Each row is a point on a landscape with many peaks, with its height.
A climber steps from a point to the highest of its 2 nearest points, and stops where none of them is higher. Distance is the straight distance between rows; heights are no part of it.
K141 (h 1.15): [ 11   3 -18 -12   5   7  13  -4   2  -7   8   6  15  -3 -21   8  14  -7
 -19  -2 -18  25  37 -20]
K766 (h 5.33): [  6   8   2  17  11  17  -1   9 -12  -5  -6 -10  20  23   0  -8  15 -12
  -6   9  15  22  -1  -5]
K398 (h 4.11): [ 24  -3  17 -10 -13 -17  -5  -5   5   7  -7   9   1   3  -4 -14 -19  -1
   5  -6 -15  -8 -12  27]
K826 (h 4.78): [ 16  13  19  -6 -16  -4   6  -1 -11 -10  15 -10  -6   7 -13  -3   4  -3
   1   3  16  -4 -14   8]
K405 (h 4.20): [ -8 -11   2   2  -3  -9  14  -4  19   2  13  -6 -15 -21  22   4  -1   1
 -18 -11  -7   0   4  12]
K778 (h 1.55): [  2   0  -7  -8   4  13   8   0  15 -18  18   5  14  12 -18  -1   8  -6
 -37 -16  -5  15  41 -16]
K360 (h 3.67): [-11   1  -7  -4 -10  10 -15   6 -13  -7   9  -7  -8  14 -37  14  10 -12
   1   0  23 -25  22 -20]
K366 (h 2.12): [-12  -2 -29   1  17 -12   4  -2  18  -8  -7  -3  -8 -35   4   1  -2  -1
  -4 -12 -28  -3   0  18]
K211 (h 2.86): [ -3   1  -3   0   2   1   2 -10  -3 -12   3 -10   5   2  -6  19  12   6
 -20   3   3  -9  16 -27]
K639 (h 3.48): [  4   4   6   2  -9  -4  11 -18  12 -39   5  -8  12 -17  -1   7   3   7
 -17 -10   5  19  13  -1]
K190 (h 4.24): [-10   5  11   9   5   2   3  12  16  10 -11  19  11  -4  15  -1   3   4
   3  13 -13   0 -11 -10]
K622 (h 4.26): [  2  -7 -11   0  -6  -4  -2   2  13  -4  11  -3   5   8  13 -12 -16   5
 -13  -1  11 -10 -27   5]
K495 (h 4.25): [-27  12 -11 -17  -7   6 -16   9 -10  -1  13  -6 -17  12 -19  10   8 -15
  15   0  22 -31  10  -4]
K915 (h 4.39): [  3  -8  11  12 -22   1  -4  -6  -2 -30  -8  -5  -1   5   6 -20 -10  14
  -2   3   5   1  -9  11]
K871 (h 4.70): [  3  14  14  17  -8  14  -7  11 -23  -9 -28 -13  12  26   8  -6 -13  -4
  23  -1  18   9   2  16]
K757 (h 2.85): [  3  13 -12   1   2  -5  17 -21  12 -31   0  -5   9 -19  -5  14   7  16
 -14  -7 -10   5   7 -10]
K602 (h 4.65): [ -9   2  -1  12  -2   9  -1  17   7  20   7  13  -1 -11   7  12   2   4
   2   8   0   3   1 -23]
K123 (h 4.23): [ 20 -11   7  -6   3 -14   2  -8   7  19   5  17   0  -2  -2 -26  -4  -1
   0  -2 -22  -1  -3  28]
K750 (h 4.07): [-10  22  16 -13   0  -7  -6   1 -25   6   8 -20   0   5  -8   2   7 -12
  11  -1  20  -9   1  -1]
K950 (h 4.09): [  0  -2  21  11 -21  -7  -2 -10   1 -33   0  -4  10  -4  10  -4  -4   8
 -11   0  10  15   3   1]
K84 (h 4.51): [ -9 -12  -2  -2  -1  -4   8  -5  10  17   5   8  -6  -4  25 -15  -2   1
 -15   0 -18  -6   4  16]
K736 (h 4.88): [  7  10  10  12   8  15  -3   4 -25   2 -13 -17  14  19   2  -5   5  -7
  18   2  21   9  -6   5]
K265 (h 3.38): [ -9 -17 -15   9 -11  16   0   4  21   2  -4   9 -22 -13 -10  21  -5   8
 -12  -4   5 -12  13 -17]
K444 (h 3.51): [-23   8   9  -5   3  -7 -10   4  -9  19   3  -5 -12  13   8 -27  -4 -11
  -5  -9   4 -22  -6  16]
K815 (h 3.64): [ -6  10   9 -14  -2  -2   9   0 -30   0  12 -16  -6  21  -8  18   8  -4
   0   3   9  -9   5  -9]
K641 (h 3.97): [ -3   9  19  11   3  -6 -10  12   4  11 -16   2  18   3  11 -22  -7   2
   8  14   0  -2 -18  -2]
K51 (h 4.17): [ 25   3  11  -1  16  10   4  -1   1  20  -8   3  -5  -2   3  10   4   3
  14   8  -4  -2 -12   1]
K137 (h 3.19): [ -5 -11 -11   2 -17   9   1  10  17   9   7  14 -26   2 -17   8  -8   7
 -18  -6  -4 -29   5  -6]
K900 (h 3.06): [ -4  -4 -11   1   0  -2   6   5  25   9  -2  15 -13  -3   0  -3  -5   9
 -25  -4 -16 -29   0 -11]
K937 (h 3.68): [-13  23  10  -5   4  -2 -10   6 -11   9   4 -11 -11  10  -2 -20   8 -13
  20  -3  16  -8 -12  10]
K526 (h 1.46): [ 19  -3   8  -7  15  14 -14  -5  -4  -9   2  12  -2   9  -3  27  -6 -17
   9  -7   3  19  -3  -7]
K340 (h 5.04): [ -2  -8  -1   3  -1   8 -11  15   8  32  12  15 -11   4   0   1   4   5
  13  10   0  -6 -10  -7]
K677 (h 4.50): [  0   4   1   7  -3   2  11  -4  23   0 -12   9   6 -19  23 -11   5   9
   0  15 -14  -1  -4   3]
K506 (h 3.31): [ -1  -1   0  -7  -7   5   3  -8  -7  -3   8  -6 -10   8   3  14   9   3
  -7   2   4 -14  -7 -14]
K578 (h 6.07): [  6  -1   4  16  21  13   4  10  -9  -5 -18   6  25  14  -3  -3  10   1
  -3  16  -1  34  -3  -9]
K368 (h 5.42): [-15  -9  -5 -13   0  -4 -14  12  -8  36  20   7 -19  -2 -10  -8  -7  -3
  -1   1   3 -11  -3  -5]
K457 (h 1.78): [ -2 -20 -10 -14  13  -4 -10 -11   6  11  -7   5 -13 -12  15  17 -13  -4
   2   5 -11  -5  -2 -12]
K58 (h 4.04): [ 10   2  -9  -4  -2  -3 -10  14   4  16   7   2   5  16   7 -25 -13 -10
  -2  -6   7 -11 -32  19]
K511 (h 2.29): [ -3  -5  -8 -11   0   0   4  -7  -6 -24  14 -11  14  18 -28  15   7   2
 -28  -6  19  -6  27 -27]
K483 (h 4.66): [ -5 -13  -4   7  10  -6  10   0   5  24 -13  10   5   1  22 -22  -6   7
  -1   7 -23  -2 -10  16]
K948 (h 5.95): [-21   4 -15  -7  -1   5 -22  22 -11  24  10   4 -22   7 -14   1  -7  -7
  13  -7  17 -10  -7 -10]
K551 (h 4.54): [ 11   4  24  18 -14   2  -6  -3 -10 -14 -25  -2  -3   2   4 -20 -13  14
  10   9   0  12   0  12]
K414 (h 5.03): [ -1   1 -17   0  10  -3  23  -8  12  12 -20   7   4 -15  21  -2   1  11
   8  14 -26  -4  -8   8]
K606 (h 4.92): [ 13 -10  17  -4  -7 -11   8 -11 -16  10  -3  -9  -4  -7   5  -8  -2  12
  15   4  -2   9  -4  13]
K254 (h 4.31): [-23   7  17  -5 -12 -12  -9   2  -7 -16  18 -13  -7   3  -6 -18  -5  -2
  -6  -3  18  -5 -11  13]
K743 (h 5.27): [ 10  -7   0  24   5   7   9   5   7 -11 -19   8  22  -7   4   4  10   2
   6  15  -5  41   5   5]
K424 (h 3.75): [ -9 -11 -13   2  -4   3  13   0  24  -5  12   3 -19 -22   6  21   1   7
 -17 -12  -1  -5   8  -5]
K983 (h 5.02): [-33  17 -28  -9  -1  -9 -13  15  -9   8  11  -1 -12   3 -16  -1  10 -10
  18 -14  24 -13  -3  -6]
K708 (h 5.17): [ 13   5  24  -8 -18 -11  -2  -2 -17   0   1  -9   8   8  -1  -4 -12   8
  18   4   8  -4 -12  10]
K65 (h 3.62): [ 16   2  -3   7   8   8  -8  -3   2  -3  -7  12  11   4 -11  29   8 -10
   2   2  -9  -4  18 -20]
K865 (h 1.96): [-16 -24 -28  -1  10  -6  -3  -6  12   9  -5   5 -19 -24   8  10 -11  -2
  -3  -5 -24  -5   9   7]
K267 (h 0.72): [ 20  -4 -17 -26   3  -8  12 -11 -10  -5   8  -7  18  -3 -11  23   8  -9
 -10  -1  -3  17  27 -12]
K288 (h 4.71): [ 10  -7  -9  20  13  -3   8   4  14  -1 -16   2  12 -22   4  15  12   1
  20  11 -11  16   2  11]
K595 (h 4.33): [-35  11  -9 -11  -2 -14 -11   8 -10  -8  21  -5 -18   7 -14 -16   4  -9
   2 -14  19 -17 -12  11]
K646 (h 3.53): [ -1  18  14 -18   9  14  -3  -4 -18  17  -1  -1 -10  16  -2  -9  -2  -6
  21  -1   6 -14 -16  10]
K471 (h 1.36): [  3  -3  10   6   9  11 -19   1 -10  -2   7   9  -3  17   2   7  -6  -8
  18  -5   7  12 -18   1]
K784 (h 0.41): [ 21   6   6 -12   1 -16  14 -14  -7 -10   0 -14  23 -15  -2  13  11 -11
  -8   0  -8  18  30  -4]
K854 (h 3.95): [  2   4  10  -4  -2  -3  -4   7  -7  22  -4   4  12  13   6 -27 -16   2
  12  -2  -2  -6 -23  14]
K627 (h 4.63): [ 11   6  23  17 -17  19 -10  12 -25  -4 -29   0   2  14   0 -17 -17  13
  26   5  15  19   5  12]
K153 (h 1.62): [  2 -10   1 -19   8   5 -17  -6  -2   8   4  13 -15   3   0  24 -10  -3
  10  -3  -5   2  -2 -14]
K306 (h 4.19): [  9  -7  -7  10  15   2   2  -2   5   3 -11  12  14 -12  -1  30  10  -1
  19   8 -18   8  15  -9]
K505 (h 4.47): [ 19  -3  -2 -11  11  -6   6 -12   9  24  -3   6 -12 -13   2  -7   4   1
  11   2 -19  -4  -6  12]
K308 (h 4.67): [  7  -6  13  20 -10 -17  15  -3  -6   0  -8  -7   4 -16   4  -9  -3  21
   5   3  -5  12  -6   0]
K24 (h 4.00): [-18   7  19  15 -10  -6  -8   2 -12 -21   5 -13   8   2   5 -12  -1  -1
  -8  -4  16  11  -1  -2]
K894 (h 1.86): [  4  -5  -5 -10   2   6  -5  -1   1 -19  19  -4  25  25 -18   1  12 -14
 -24  -6  -4   2  30 -17]
K932 (h 4.84): [  8 -16 -17   5   1  -6  10 -12  23 -12   0  -5   2 -11  20  -5  -2  10
 -16   2  -1  -1 -19   3]
K928 (h 6.02): [ 10  -9 -22   2  11   3  12 -10   7  -9  -6   0  -7  -7  13  12   5   5
  -5   2  -6   8  -8  -5]
K395 (h 2.39): [  0  15 -20   9   1  -3  15  -4  17 -21  -3  -4   3 -35   1   5   4   6
   0 -10 -14   4   2  11]

Call two points neighbours if one is among the 2 nearest of the other. Go from one point of each pair to the other, from neighbour to neighbour, staying as high as possible. Name the lowest point that can't be avoided.
K928 / K708: K854
K708 / K578: K551
K414 / K948: K190

For each start below, name the point where the climber stops.
K526: K578
K757: K578
K141: K750
K265: K414
K471: K578
K900: K414
